Points on a hilly landscape, in no order, each with its height.
From any point a climber steps to the highest of the 3 points nearest to it. It stops when none of these is higher. Distance is the straight distance between rows; heights are no part of it.
q_806: [-36  23  37 -19  17 -12 -38  45 -54  -5  41  13   3  10 -22 -29  -7   5
  36  11  10 -32  26 -39  34  41   3  14  39  -8 -27  12  19  16  22]  (h 6.47)
q_466: [ 17 -26   2  14   6  -2  58 -30  -5   5 -13   1  27  31  -8  -3 -21  20
  16  -9  -8   1 -17  31 -50 -23  20  13 -45   2   0 -39 -34  26  23]  (h 6.21)
q_227: [-25  13  14   6   4  -3 -37  28  -1  11  25  31 -21  -7  -8 -15 -23 -17
  12  -4  14  -5  13 -20   1  -1   5 -10  14  12   0 -11  32 -16   5]  (h 5.34)
q_73: [ 42   0  14  30 -37  30 112 -25  23 -12 -44  -2  23 -12 -26   2  48  34
   5   2  12  15 -51  53 -63 -19  44  72 -40  29 -14 -23 -70  13  63]  (h 6.50)
q_96: [  6 -22  -9   9  -1  10  16 -36  -1   5 -14   8  21  23   4   0 -31   3
   9  -9 -10  -7 -10  26 -22 -17   8   0 -43  -2  24 -21 -20  14  10]  (h 6.53)
q_380: [ 23   9 -51  -9 -23  18 -35 -16  45  -5 -40 -45   8 -29  33  39  16 -28
 -19 -13 -16  12   0 -12  23 -21 -21 -31  27 -18  24  43   6 -27 -29]  (h 4.41)
q_641: [ 15 -34   8  15  -2 -24  74   0  -1  19  -7  16  30  40 -26 -16 -14  17
  40  -8  -1   0 -13  14 -78 -28  25  21 -43  16 -19 -51 -38  32  37]  (h 9.33)
q_186: [  6 -36   1  11   2  -9  39 -14  -2  15 -10  20  24  33 -12 -13 -30   8
  23  -5  -3  -5 -11  21 -54 -26  14   7 -46  10   2 -43 -25  20  18]  (h 6.00)
q_173: [-17 -15  24 -13  -6  -5  -6  43 -30  26   1  59  16  13 -49 -47  -9  -8
  43   5  10 -30   4  -2 -17  10  -4  28  -9  35   9 -21 -14  17  28]  (h 5.23)
q_31: [-46   9  18 -39   4 -73 -77  40 -21 -20  42 -19 -50  16  21   3  -2 -21
 -23  31   1   5  23 -42  34  43 -24 -46  52 -27 -32  22  40   2 -44]  (h 7.88)
q_590: [ 51 -19 -38   6   5  33  78 -17   8 -14 -44 -24  12 -20  -9  11  28  19
 -23  -5  -6  18 -25  31 -18 -51 -21  34  -3   0  10   5 -37 -17 -23]  (h 5.97)
q_987: [ 25 -20  12  24  -8 -20  94  -6   7  10 -10   5  31  34 -22  -6  -6  28
  34  -9   1   9 -22  24 -85 -28  44  32 -45  16 -26 -50 -42  35  53]  (h 5.02)
q_375: [-12  16  16  -4  11 -34 -75 -26  18  11  37 -29 -53 -16  38  26  29  -9
 -57  12   1  29  22 -11  52  56 -25 -74  16 -26  -8  22  48  -8 -49]  (h 0.84)
q_619: [ 41 -22 -43   2   1  30  50 -25   0 -14 -38 -26  17 -13  -3  17  16   9
 -18  -4 -12   9 -17  28  -6 -44 -20  20  -2  -9  19  15 -37 -10 -19]  (h 6.16)
q_896: [-26  13  12  12   6  -1 -41  15   9  10  24  26 -24  -8   3 -10 -26 -18
   7  -6  13  -2  13 -18   3   0   7 -19   8  10   2 -12  37 -19   4]  (h 4.51)
q_887: [-29  21  35 -14  12  -6 -32  50 -45   1  35  26   0   3 -32 -33  -7  -2
  33   7  12 -26  20 -32  23  29   3  17  35   6 -16  10  15   6  23]  (h 6.61)
q_536: [-16 -14  31 -17  -4  -8  -1  39 -37  27  -4  61  24  17 -50 -54  -5  -1
  45   9  11 -34   0  -2 -16  21  -2  39 -14  37   6 -24 -21  31  38]  (h 5.99)
q_574: [-57  13  39 -32  15 -34 -53  36 -64 -14  44  -3   5  27  -2 -19  -6   6
  33  23   1 -35  41 -53  43  61  -3  -1  34 -33 -36  16  26  29  13]  (h 7.39)
q_981: [ 40   1  17  24 -24  19 110 -25  18 -10 -33  -6  25  -1 -22   5  33  35
  10  -4   7  13 -48  52 -63 -18  48  61 -41  22 -18 -25 -63  25  61]  (h 7.91)
q_233: [-47  18  36 -26  16 -26 -48  39 -61 -13  43  -1   3  18 -11 -20  -4   4
  32  17   5 -31  35 -48  41  53   0   4  40 -25 -35  19  23  21  13]  (h 7.76)
q_403: [-10 -34  20 -12  -8 -15  17  30 -27  33 -11  57  24  27 -56 -53  -4  -3
  48  11   7 -29   0   0 -38   8  -5  29 -27  42  -2 -34 -27  28  35]  (h 3.38)
q_425: [-52   8  27 -45   1 -62 -72  42 -45 -24  39 -17 -24  23   5  -4   1 -14
   6  32  -1 -14  36 -50  38  53 -21 -28  47 -34 -38  27  32  10 -23]  (h 7.45)
q_556: [ 55 -15 -70  19  12  47  71 -17  48 -20 -35 -15 -14 -20  26  40   9  14
 -55 -14  -6  33 -22  30   9 -46 -14  12 -18  21   7  12 -11 -51 -75]  (h 4.37)
q_159: [-20  -2  41 -21   2  -3  -8  43 -45  23   3  59  25  12 -49 -55  -8   2
  44  10  10 -40   2  -5  -3  32   5  46 -12  32   6 -23 -18  41  44]  (h 8.01)
q_51: [  7  -9 -24   6 -13  24 -12 -43   8   0 -22 -11  23   0  13  17 -11  -9
   1  -9 -16  -6  -5  20   8 -13  -2 -12 -23 -11  35  13 -14  -3   5]  (h 5.93)
q_862: [-19  21  13  10  11 -14 -60 -24  21   7  33 -15 -42 -19  28  16  10 -10
 -32   5   5  21  21 -19  38  40  -8 -59  10 -14 -11  11  51 -18 -24]  (h 8.92)
q_565: [-32  15  60 -20  15  -5 -13  50 -57  16  20  52  32  11 -30 -51 -16  13
  40  11  11 -41   7 -14  11  42  25  59  -4  16   4 -25  -8  62  57]  (h 4.95)
q_158: [ 36   1 -85   2 -14  26  11  -1  60 -19 -40 -35 -13 -17  51  46  -1 -20
 -45 -14 -15  20 -19   5  29 -36 -16 -15  16  -1  14  38  -6 -34 -69]  (h 1.82)
q_68: [-61  16  53 -20  26 -22 -39  38 -66  -4  50  10  20  26   4 -30 -20  18
  38  14   2 -41  37 -50  38  56  20  19  23 -32 -27  -3  27  46  36]  (h 4.96)
q_804: [ 21 -23   6  16   4  -5  73 -26   0   3 -12   0  26  32 -12  -4 -18  26
  18 -11  -6   4 -20  30 -61 -24  28  20 -45   7  -8 -39 -38  30  30]  (h 7.25)
q_40: [ 24   0 -55  -6 -23  22 -19 -20  32  -6 -37 -37  15 -21  26  34  10 -25
 -14 -13 -18   6  -3  -1  21 -28 -22 -17  17 -20  30  39  -7 -21 -24]  (h 4.48)
q_858: [ 52  -8  -3  13  -6  29  99 -29   8 -13 -40 -20  22 -12 -26   3  42  32
  -6  -5  -4  16 -35  46 -40 -37   2  48 -13   7   0  -3 -49   0  20]  (h 6.03)
q_739: [-17  -8  18  -8  -7  -3 -18  42 -19  20   9  56   7  10 -38 -39 -20 -10
  35   2  11 -26   6  -7 -16  -1  -1  17  -1  31  10 -17  -1   3  22]  (h 5.12)
q_13: [ 11  13 -27   0 -18  20 -46 -36  31   4 -23 -31  11 -25  24  31  15 -20
  -9 -12 -18   6   9  -4  26  -2 -13 -37  11 -18  28  36  13 -21  -5]  (h 4.62)
q_92: [ 22 -22  12  20  -1 -15  90 -14   2   6 -10   2  29  33 -17  -4 -10  27
  27 -10   0   9 -22  28 -74 -27  37  28 -47  14 -21 -47 -40  35  43]  (h 4.97)
q_301: [-30  14  17  -5  14 -45 -66  -2   6  -2  48 -17 -61  -4  34  14   4 -14
 -47  17   6  25  20 -22  42  46 -15 -61  26 -19 -22   9  50  -3 -48]  (h 3.82)
q_202: [-43  11  21 -41   6 -87 -85  33  -1 -16  47 -22 -61  19  44  10  -4 -21
 -51  30  -5  16  16 -31  42  47 -28 -65  46 -27 -14  20  49  10 -62]  (h 8.51)
q_441: [ 11 -26  -5  10   5   3  38 -33  -6   5 -13   5  25  28  -1  -2 -27  11
  14  -7  -7  -5 -14  30 -38 -22  13   6 -48   1  12 -31 -26  19  15]  (h 6.44)
q_941: [-65  10  68 -11  30 -29 -30  46 -66  12  57  21  35  29   5 -39 -34  20
  41  10   2 -43  34 -47  21  35  36  38  13 -27 -14 -26  22  68  58]  (h 4.02)
q_315: [ -8 -13  -7  14  -5  11 -15 -24   8  11  -6  20   9  13   8   1 -35  -8
  12 -10  -7 -10  -2  14 -11 -11  10 -10 -36   5  29 -17   2   1   9]  (h 6.98)
q_734: [ 59  -9 -21  17  -9  36 109 -12  34  -9 -52  -9   9 -29 -19   4  50  30
 -22 -11   5  25 -34  37 -44 -53 -10  51 -10  21   7  -5 -31 -25  -8]  (h 5.07)
q_14: [ 55  -5  -9  14  -9  34 106 -22  15 -13 -47 -15  16 -22 -27   4  50  32
 -14  -8   1  19 -37  43 -44 -42  -1  54 -13  13   1  -3 -47  -9  16]  (h 5.77)
q_141: [ 57 -13 -57  15  12  43  87 -11  39 -15 -43 -12  -6 -25  10  26  19  20
 -45 -13  -1  30 -24  28 -11 -55 -17  27 -13  19   7   0 -14 -41 -57]  (h 4.99)
q_879: [ 30 -20 -10   8   6  20  58 -46 -10  -8 -26 -17  28  13  -7   8  -2  22
   3  -5 -12   2 -24  41 -25 -23   5  18 -32  -7  13  -9 -42  15  15]  (h 7.06)
q_414: [-50  19  71 -15  28 -19 -22  53 -65  12  46  34  34  22  -6 -43 -30  22
  40   9   5 -44  23 -33  18  36  37  50   8 -11  -5 -25  13  68  60]  (h 4.53)
q_15: [ 59 -13 -41  13   6  38  97 -11  30 -12 -46 -14   2 -26  -5  14  33  25
 -32 -10   1  26 -25  30 -27 -56 -18  41  -8  14   7  -4 -25 -32 -34]  (h 5.56)
q_388: [ 42 -17 -76   2   0  33  41  -4  29 -17 -41 -27  -4 -18  25  34   5  -6
 -39  -9 -11  19 -18  16  12 -50 -22  10   7  -3  14  22 -21 -28 -59]  (h 4.34)
q_585: [-26  19  11  13   6  -4 -46   7  13   8  29  17 -30 -13  11  -3 -21 -14
  -2  -6  13   7  14 -20  11   8   6 -28  12   5  -5  -8  46 -21  -2]  (h 4.18)
q_363: [ 41  -2  16  22 -10  14 103 -31   8 -11 -29 -10  25   5 -19   4  22  38
   9  -6   1  11 -40  47 -57 -20  37  48 -36  12 -12 -27 -57  25  50]  (h 8.29)
q_294: [-23  13   8  14   1   3 -39   0  16  12  21  23 -18  -9   8  -2 -26 -16
   4  -9   8  -2  13 -11   5   3  11 -24  -4   9   8 -11  35 -17   4]  (h 3.92)
q_265: [ 13   5 -35   1 -20  25 -36 -33  28   0 -29 -30  16 -21  21  30   8 -19
  -7 -11 -18   1   1   2  21 -10 -13 -26   6 -17  34  34   3 -19  -6]  (h 4.82)
q_666: [ 17  19 -29  -7 -19  15 -52 -32  42   6 -24 -44   8 -31  29  35  27 -24
 -16 -13 -14  13  13 -16  26   2 -18 -48  23 -20  21  40  22 -28 -18]  (h 4.15)
q_305: [  8   2 -27   3 -22  25 -33 -39  22  -1 -24 -22  19 -13  21  26   2 -16
  -5 -11 -17  -1   2   8  18  -8  -8 -24  -4 -15  36  29   0 -15  -1]  (h 4.94)
q_317: [ 37   0  17  32 -43  27 112 -19  25 -10 -41   4  25  -8 -23   6  40  33
  11   4  14  16 -55  51 -69 -15  58  77 -47  31 -22 -30 -75  22  71]  (h 6.94)
q_675: [-53  12  32 -35  15 -38 -60  38 -60 -17  42 -12  -5  22  -2 -15  -2   0
  26  25   1 -28  40 -52  44  59  -9  -9  40 -34 -40  23  25  19   1]  (h 7.47)
q_431: [  1   2 -20   9 -15  24 -32 -42  20   4 -18 -12  14 -10  20  21 -10 -13
   0  -9 -15  -2   2  11  15  -3  -3 -24 -14 -10  37  19   4  -8   5]  (h 5.14)
q_384: [ -9  22  11   6   6  -9 -67 -37  25  10  22 -27 -30 -24  28  25  26 -11
 -34   1   0  26  24 -16  41  42 -14 -63  10 -17  -3  20  48 -19 -24]  (h 4.98)
q_336: [ 36 -18 -55  -2  -5  31  29 -19   6 -13 -40 -29  18 -15  11  22  10  -4
 -20  -3 -15   8 -14  22   7 -44 -25  10   3 -13  24  25 -31 -16 -28]  (h 5.10)
q_867: [-46   8  19 -36   6 -75 -77  35 -12 -17  45 -19 -57  16  31   3  -3 -23
 -34  30   1  14  18 -36  37  43 -25 -54  45 -27 -26  18  43   5 -52]  (h 8.24)
q_731: [ -7  -3 -10  12 -11  19 -24 -35  13   8  -9   8  13   3  15  11 -27  -8
   5  -9 -10  -7   1  16   2  -6   9 -16 -29  -1  35  -3   4  -3   9]  (h 8.80)
q_977: [ 54 -14 -22   8   1  33  91 -21   9 -13 -42 -21  15 -18 -18   7  35  25
 -17  -7  -4  17 -30  40 -28 -47 -14  40  -6   3   7   3 -42 -13  -4]  (h 6.15)
q_727: [  9 -36   6  11   2 -17  52  -7  -1  17 -10  20  27  37 -21 -16 -23  12
  29  -6  -2  -6 -10  15 -65 -28  17  12 -46  15  -6 -50 -28  23  24]  (h 4.55)
q_639: [-47  12  25 -34  10 -49 -63  42 -46 -18  41 -11 -24  17  -3 -10   0 -11
  13  25   4 -14  35 -49  34  47 -19 -24  49 -28 -39  23  28   5 -18]  (h 7.57)
q_678: [ -5 -22  -5  11  -2   4   2 -19   3  11  -6  23  16  20   3  -5 -37  -4
  14  -9  -5  -8  -3  18 -27 -18  11  -5 -40   8  22 -28  -7   9   9]  (h 6.66)
q_230: [ 38 -19 -66   0   0  31  39 -11  16 -16 -40 -28   8 -17  13  26   9  -4
 -29  -3 -12  14 -19  17   7 -51 -25  15   4 -10  17  21 -29 -21 -42]  (h 4.56)
q_873: [ -7 -37   8   0  -6 -17  19  19 -10  27  -7  46  20  28 -36 -37 -21  -6
  38   1   6 -19   0   4 -49 -18   0  15 -33  30   4 -39 -21  16  20]  (h 4.30)
q_974: [-18 -10   8   4  -6   0 -18  25  -1  20   7  47  -2   7 -15 -22 -33 -14
  24  -7   8 -14   8  -3 -20 -14   6   1 -13  24  15 -25  10  -5  13]  (h 4.87)
q_710: [ 18  19 -17  -9 -14   4 -66 -36  45  11 -15 -47  -6 -36  29  35  42 -21
 -27  -8  -8  19  22 -23  32  19 -24 -63  26 -23  11  36  35 -30 -28]  (h 3.66)
q_857: [-45   8  19 -34   6 -64 -71  43 -28 -19  43 -15 -43  14  13  -2  -1 -19
 -12  28   5   0  28 -45  35  39 -22 -38  50 -28 -38  21  36   3 -36]  (h 8.28)
q_362: [-31  19  15   6  16 -25 -53  10   3   1  43  -1 -48 -10  17   2  -8 -16
 -20   6  15  13  19 -32  26  25  -1 -40  26  -9 -26  -1  51 -14 -22]  (h 6.56)
q_786: [ 16  -4 -41  -2 -18  26 -20 -31  18  -4 -33 -27  19 -15  19  27   4 -18
  -7 -11 -19  -2  -4  12  17 -20 -16 -13   2 -19  34  33 -14 -15 -11]  (h 4.69)
q_461: [-16   4  -3  13  -8  14 -31 -24  16  10   3  18   0  -1  15   5 -30 -10
   7 -12  -3  -5   6   6   2  -2  10 -21 -22   4  29  -8  17  -7   9]  (h 5.90)
q_983: [ 19 -21 -24   4  -4  24  19 -43  -5  -6 -26 -16  27   6   5  13  -7   6
  -2  -6 -16  -2 -14  32  -4 -21  -5   4 -28 -13  29   7 -32   5   3]  (h 7.08)
q_617: [-41  20  32 -24  13 -25 -47  44 -52 -13  41   2  -9  10 -15 -21  -2  -2
  27  16   9 -23  30 -46  33  41  -5  -1  46 -18 -37  17  25   6   4]  (h 7.35)
q_668: [ 22 -19 -31   0  -5  28  15 -38  -2  -8 -29 -22  26  -1   4  20  -2   0
  -5  -5 -18  -1 -11  28   2 -25 -11   3 -17 -15  29  16 -34   0  -3]  (h 5.95)
q_397: [ 51 -18 -65   9  10  39  69  -5  30 -16 -39 -19  -4 -20  16  26  11  11
 -43  -9  -5  26 -22  23  -1 -55 -19  21  -4   6   9   9 -21 -34 -57]  (h 4.67)
q_383: [-25  18  35 -16   7   0 -28  52 -39   7  23  40   6   2 -38 -39 -11  -3
  37   4  16 -28  13 -21  13  24   4  24  24  17  -2   1   7   8  27]  (h 6.95)
q_495: [-31  19  17   2  14 -21 -47  27  -6   1  42   9 -38  -9   3  -8 -13 -14
  -2   5  18   3  19 -33  19  15  -1 -26  32  -3 -25  -1  44 -19 -12]  (h 6.87)
q_334: [  8  18   2  -3  -2  -6 -72 -40  34  13   4 -42 -21 -30  29  33  46 -13
 -39   1  -4  26  29 -19  39  39 -26 -72  21 -25   2  29  43 -22 -35]  (h 3.73)
q_632: [ 52  -3  -2  20 -23  34 111 -22  26 -10 -51 -10  19 -23 -30   2  59  31
  -6  -4   6  15 -41  47 -53 -37  10  62 -18  21   0  -5 -51  -5  29]  (h 5.29)
q_577: [ 45   0   9  25 -30  31 112 -26  24 -11 -47  -8  21 -17 -29   3  55  33
   1  -1   9  16 -48  52 -58 -24  29  68 -31  26  -8 -13 -64   6  51]  (h 5.57)
q_119: [-31  18  16   3  11 -11 -44  29  -5   4  36  18 -33  -9  -3 -11 -14 -15
   3   0  16   0  18 -31  11  10   0 -19  26   4 -17  -5  41 -20  -3]  (h 6.75)
q_500: [-23   8   9  11   2   4 -35  14   9  15  20  30 -17  -4   1 -12 -29 -18
  10  -8  11  -5  11 -12  -1  -5  10 -15   1  12   9 -13  30 -15   7]  (h 4.06)
q_946: [ 45  -1  13  19 -11  24 104 -33   9 -12 -34 -14  23  -5 -24   2  34  37
   3  -5   2  14 -40  49 -50 -26  24  51 -29  12  -7 -14 -57  15  42]  (h 9.22)
q_164: [-19  16   6  16  -3   9 -45 -18  22  12  16  11 -18 -11  20   8 -19 -14
  -2 -10   4   4  13  -9  13   9  12 -31  -6   1  15  -2  37 -17   3]  (h 3.98)
q_245: [ 33 -21 -18   4   4  25  56 -42 -10 -11 -31 -21  26   6  -7  10   7  19
  -5  -5 -14   4 -20  39 -18 -30  -5  20 -22  -9  15   0 -43   7   7]  (h 7.22)
q_303: [-33  17  15   0  18 -35 -57  13   0  -3  46  -7 -55  -6  18   3  -3 -14
 -26  10  14  17  19 -31  30  30  -7 -43  28 -15 -31   3  50 -13 -29]  (h 6.38)
q_87: [  0  18  -7  10 -10  19 -53 -41  31   8  -5 -20  -1 -22  24  26  10 -16
  -9 -12 -10   7  12  -7  27  14  -4 -44   1 -10  22  25  29 -21  -1]  (h 4.38)
q_611: [ 28   1 -72  -6 -20  21  -9  -5  45 -14 -43 -39   5 -22  36  37   5 -25
 -27 -14 -17  11 -11  -2  22 -36 -21 -16  22 -14  23  38  -5 -27 -43]  (h 4.33)
q_791: [-52   6  24 -49  -1 -72 -78  45 -38 -25  38 -20 -30  26  10   2   1 -17
  -1  32  -5 -12  35 -48  37  52 -26 -36  47 -33 -30  30  34   9 -33]  (h 6.97)
q_754: [ 18 -14 -35   0 -11  27  -1 -37   6  -7 -30 -23  25  -5  10  23  -3  -8
  -5  -7 -19  -4 -10  22   8 -24 -12  -5 -11 -15  33  21 -24  -6  -6]  (h 4.63)
q_922: [ -2 -34  -1   6  -3 -10  21   0  -2  20  -7  32  18  29 -14 -20 -33  -2
  24  -6  -2 -11  -5  13 -47 -24   7   5 -40  18   9 -42 -15  15  14]  (h 4.89)
q_458: [-45  25  51 -18  23 -11 -32  44 -66  -3  41  18  20  15 -12 -32 -14  15
  40  10   5 -39  26 -39  35  50  16  29  26 -15 -21   3  16  40  38]  (h 5.87)
q_175: [ 39 -22 -27   1   2  27  55 -35  -7 -11 -35 -26  25  -3  -8  13  15  14
 -10  -4 -13   7 -20  36 -12 -35 -13  21 -12 -11  17   9 -44  -2  -3]  (h 6.78)
q_815: [  2 -40   4   6  -2 -23  44   6  -7  23  -9  33  26  36 -33 -26 -21   5
  39  -3  -1 -11  -5   7 -64 -24   8  11 -41  23  -6 -48 -23  22  23]  (h 7.21)
q_594: [-53  20  65 -14  28 -19 -27  46 -66   9  50  27  32  22  -5 -40 -28  21
  40   7   5 -43  28 -38  25  41  33  43  13 -17 -11 -17  18  64  54]  (h 4.20)
q_605: [-23  15  16   1  15 -31 -66 -18  16   5  39 -21 -55 -12  35  18  16 -11
 -45  13   5  26  20 -17  45  50 -16 -66  15 -20 -17  11  51 -11 -40]  (h 1.54)
q_370: [ 32  -5  17  27 -14  -3 104 -16  11  -3 -18  -2  27  21 -18   2   7  34
  22  -7   5  13 -33  38 -75 -24  54  47 -47  17 -25 -42 -52  35  59]  (h 4.66)
q_324: [-17 -18  32 -18  -2 -11   5  37 -39  30  -9  62  24  20 -55 -56  -2   1
  48  11  11 -35  -2  -3 -19  25  -2  44 -21  41   1 -31 -26  39  41]  (h 4.90)
q_607: [ 30  12 -70  -8 -21  17 -18  -3  63 -12 -42 -49  -5 -24  50  43  10 -30
 -33 -16 -17  17  -9 -14  26 -26 -19 -31  31 -10  15  41   8 -31 -54]  (h 4.01)
q_849: [ 42   1 -89   9  -9  32  21  -8  68 -19 -31 -32 -25 -14  57  53  -3 -13
 -58 -14 -16  27 -23  18  34 -27 -13 -19   5  10   9  42  -5 -43 -79]  (h 0.57)
q_360: [-25  15  18  -8  14 -46 -72 -10  12   2  44 -18 -63  -5  40  18  16 -11
 -55  20   3  28  17 -17  49  54 -21 -69  18 -22 -16  14  52  -1 -50]  (h 2.64)
q_883: [ 57 -11 -75  21  10  51  64 -29  56 -22 -29 -16 -19 -17  32  53  12  15
 -62 -15  -9  36 -20  37  19 -34 -10   0 -24  27  10  19 -10 -62 -83]  (h 4.08)
q_419: [-27  19  15  10  12 -15 -53   7   8   3  40   2 -45 -11  15   1 -10 -15
 -16   3  14  11  19 -28  23  23   3 -40  20  -5 -19  -1  51 -20 -15]  (h 6.68)
q_491: [-25  13  17   0   4  -4 -34  42 -12  12  27  35 -15  -5 -19 -24 -21 -16
  22   0  17 -12  14 -23   1   1   2   0  22  16  -4  -5  25 -14   9]  (h 3.77)
q_823: [-35  15  17  -5  14 -44 -63  11   0  -5  47 -10 -59  -2  27   6  -1 -14
 -36  19  11  18  17 -31  35  38 -12 -50  30 -19 -30   5  50  -7 -40]  (h 5.85)
q_880: [-26  20  15  10  13 -17 -57  -7  13   4  39  -5 -47 -12  24   8  -2 -12
 -23   4  11  18  19 -24  31  30  -2 -47  16  -9 -18   1  52 -17 -19]  (h 6.14)
q_828: [-17 -14  10   1  -6  -4 -14  29  -7  22   6  53   2  13 -24 -33 -29 -12
  28  -4  11 -19   6  -3 -27 -12   2   6 -14  26  16 -23   2  -1  13]  (h 5.00)
q_134: [ 24 -23 -18   6   4  23  37 -45  -8  -9 -24 -16  29  12  -2  11  -6  13
  -2  -5 -16  -1 -18  37 -16 -21   0  10 -31 -11  21  -2 -35  11   9]  (h 7.80)
q_614: [-34  16  22 -15  15 -25 -47  44 -36  -7  43   6 -25  -1 -13 -15  -4 -12
  16  11  16 -10  26 -42  25  28  -6 -10  47 -10 -34  12  30  -9  -4]  (h 6.43)
q_504: [-27  21  29 -10  10  -8 -37  49 -34   3  37  26  -8  -1 -28 -28  -9  -8
  29   5  15 -21  20 -33  18  19   0   6  37   7 -16   8  21  -5  13]  (h 5.98)
q_745: [-25  14  41 -18   7   1 -20  50 -45  12  17  46  15   6 -42 -46  -8   1
  38   7  11 -37   9 -14  12  30   7  36  11  20   2  -5  -1  23  37]  (h 6.80)
q_991: [-13 -11   0  11  -4   4 -17  -4   9  15   2  31   3  10   3  -8 -38 -12
  15  -9   2 -10   2   7 -18 -15  11  -9 -30  14  24 -25   8  -2  10]  (h 6.63)
q_788: [-29  22  43 -18  15  -1 -27  50 -52   5  31  33  13   5 -32 -39 -10   4
  40   6   8 -35  17 -27  25  38   9  31  26   8  -8   4  10  24  36]  (h 7.24)
q_542: [-20   5   3  15  -3   7 -35  -3  16  14   8  26  -6  -2   9  -3 -33 -15
   6 -12   3  -5   8  -2  -2  -6  11 -18 -15  10  21 -15  24 -13   7]  (h 4.28)
q_43: [ 44 -14 -12   7   2  26  79 -36  -6 -12 -34 -26  24  -2 -17   5  23  25
  -7  -5 -10  11 -28  41 -26 -35  -3  33 -17  -2   8   0 -46   5  13]  (h 6.54)
q_59: [-20   5  41 -18   1  -1 -14  49 -44  18  11  54  20   7 -47 -49  -7   0
  41   9  11 -36   5  -9   4  29   6  40  -1  28   6 -13 -10  29  39]  (h 6.84)
q_70: [ 46  -9  -1  11   2  22  88 -37  -2 -14 -34 -22  23   2 -18   4  24  32
  -2  -5  -7  11 -32  44 -38 -28   9  34 -23   2   2  -8 -50  11  25]  (h 5.55)
q_435: [ 48 -13 -82  12   5  40  51  -9  47 -18 -35 -21 -15 -19  35  43   1   0
 -54 -12  -8  29 -21  24  22 -44 -14   5  -7  10  11  20 -13 -43 -76]  (h 4.00)
q_539: [ 39  -9   7  15  -1  14  91 -38  -1  -9 -25 -14  27  13 -15   1   9  35
   7  -6  -7  10 -33  43 -48 -22  22  33 -35   3  -5 -23 -49  23  35]  (h 7.04)
q_102: [ 32 -11 -67  -4 -15  27   5 -12  26 -12 -41 -34  10 -19  23  30   7 -17
 -24  -7 -17   7 -14  10  16 -41 -22  -1  13 -15  26  34 -21 -23 -37]  (h 4.03)
q_510: [ 60 -11 -78  26   4  54  44 -34  66 -22 -23 -20 -21 -16  39  65  14   9
 -69 -14 -12  39 -19  44  32 -25  -9 -10 -24  25  11  33 -15 -69 -88]  (h 3.96)
q_578: [ 55  -8 -13  16 -15  35 111 -13  30  -8 -52 -11  12 -28 -25   3  55  31
 -15  -7   6  20 -37  39 -50 -50  -3  56 -14  22   5  -6 -40 -20   9]  (h 5.46)
q_302: [ -1 -44   8  -2  -6 -25  40  20 -14  30 -10  42  26  37 -47 -43 -10  -1
  47   3   2 -18  -4   3 -63 -13   2  21 -34  33 -10 -46 -28  25  31]  (h 5.42)
q_644: [-22  12  26  -6   1  -3 -31  48 -25  12  24  40  -4  -1 -31 -34 -15 -11
  29   0  13 -22  13 -21   4   9   2  11  22  16  -2  -2  16  -6  18]  (h 6.13)
q_889: [ 27  18 -48 -15 -22   9 -45 -18  62   0 -37 -54   1 -31  39  39  28 -29
 -26 -17 -16  17   4 -26  26 -10 -23 -48  37 -18  16  40  21 -30 -41]  (h 4.21)
q_433: [-35  12  18 -13  15 -57 -71   8   4  -7  48 -18 -64   3  40  13   5 -16
 -51  23   5  23  15 -23  44  48 -19 -61  27 -22 -21  12  49   0 -51]  (h 4.10)
q_869: [-28  18  20  -6  12 -19 -45  41 -21  -2  41  14 -31  -3 -11 -15 -10 -13
  12   7  17  -3  21 -37  18  16  -4 -14  39  -2 -28   5  37 -16  -6]  (h 7.33)
q_894: [-23   6  15   0   1  -3 -30  38  -7  16  22  41 -10  -2 -20 -24 -24 -14
  23  -3  17 -14  12 -15  -4  -5   2   1  11  21   8 -12  20 -12  11]  (h 3.58)
q_503: [-35  14  16 -13  15 -39 -56  34 -18 -10  48  -4 -46   1   6  -5  -5 -14
  -7  17  15   7  23 -39  25  28  -9 -32  44 -15 -38   6  41 -10 -26]  (h 6.49)
q_562: [-36  25  45 -19  18  -7 -31  47 -57  -1  36  23  14   6 -24 -33 -10   9
  39  10   8 -33  21 -33  29  44  11  24  29  -3 -15   8  13  24  32]  (h 6.73)
q_123: [-20  23  12  16   8  -3 -54 -18  21   9  27  -2 -33 -17  21  12  -5 -13
 -17  -2   7  12  18 -18  27  25   4 -45   8  -6  -6   2  49 -21  -9]  (h 5.36)
q_844: [-36  23  58 -18  18  -4 -21  50 -59  11  30  39  25  12 -23 -43 -17  16
  41   7   8 -42  14 -22  21  44  24  45  11   5  -2 -12   4  51  50]  (h 5.94)
q_478: [ 51 -11 -12   9  -1  29  91 -30   2 -14 -39 -21  20 -13 -20   4  35  27
 -10  -7  -5  15 -32  42 -32 -39  -7  41 -13   2   5   1 -45  -4  10]  (h 6.25)
q_191: [ -3  23   2   9  -2   6 -62 -42  31  11   6 -29 -15 -27  29  26  24 -14
 -21  -6  -4  16  22 -16  35  29 -11 -57   9 -15   8  25  38 -23 -12]  (h 3.90)
q_943: [-10  18   0  16  -9  15 -50 -36  26  10   5  -7  -7 -17  23  18  -4 -14
  -7 -12  -5   5  13  -5  23  16   2 -40  -6  -7  21  14  34 -18   5]  (h 4.32)
q_307: [ 38   2  16  29 -30  19 111 -22  19 -10 -33  -2  26  -1 -21   6  31  35
  13   0   9  15 -48  51 -66 -17  54  66 -44  24 -21 -32 -67  27  67]  (h 7.63)
q_958: [ 26 -15 -52  -5 -12  29   6 -23  13  -9 -37 -29  18 -13  14  25   4 -11
 -15  -6 -18   3 -12  18  12 -35 -20   1   2 -16  29  31 -28 -14 -20]  (h 4.14)
q_471: [-35  16  18 -10  13 -28 -51  38 -21  -7  45   4 -37  -1  -4 -11  -7 -15
   4  12  16   0  25 -39  23  22  -9 -24  42  -6 -34   5  39 -14 -14]  (h 6.81)
q_140: [-13  15  -2  15 -11  16 -44 -32  23   9   3   3  -3 -10  22  13 -15 -14
  -3 -11  -6   1   8   0  16   8   7 -32 -12  -4  24   8  26 -15   7]  (h 4.19)
q_576: [  0 -40   1   7  -1 -14  34  -2  -3  19  -7  31  21  35 -21 -21 -29   2
  32  -7   1 -10  -5  13 -57 -27   9   9 -40  19   4 -46 -21  18  18]  (h 4.81)
q_6: [-39  14  24 -39   6 -86 -89  23   7 -12  49 -22 -65  16  55  13  -1 -17
 -67  29 -11  21   7 -18  51  55 -31 -77  43 -25   2  26  51  13 -68]  (h 8.27)

Where does a climber stop that starts at each point below?
q_734 => q_134
q_632 => q_134
q_230 => q_134
q_164 => q_731
q_889 => q_731
q_141 => q_134
q_607 => q_731
q_158 => q_731
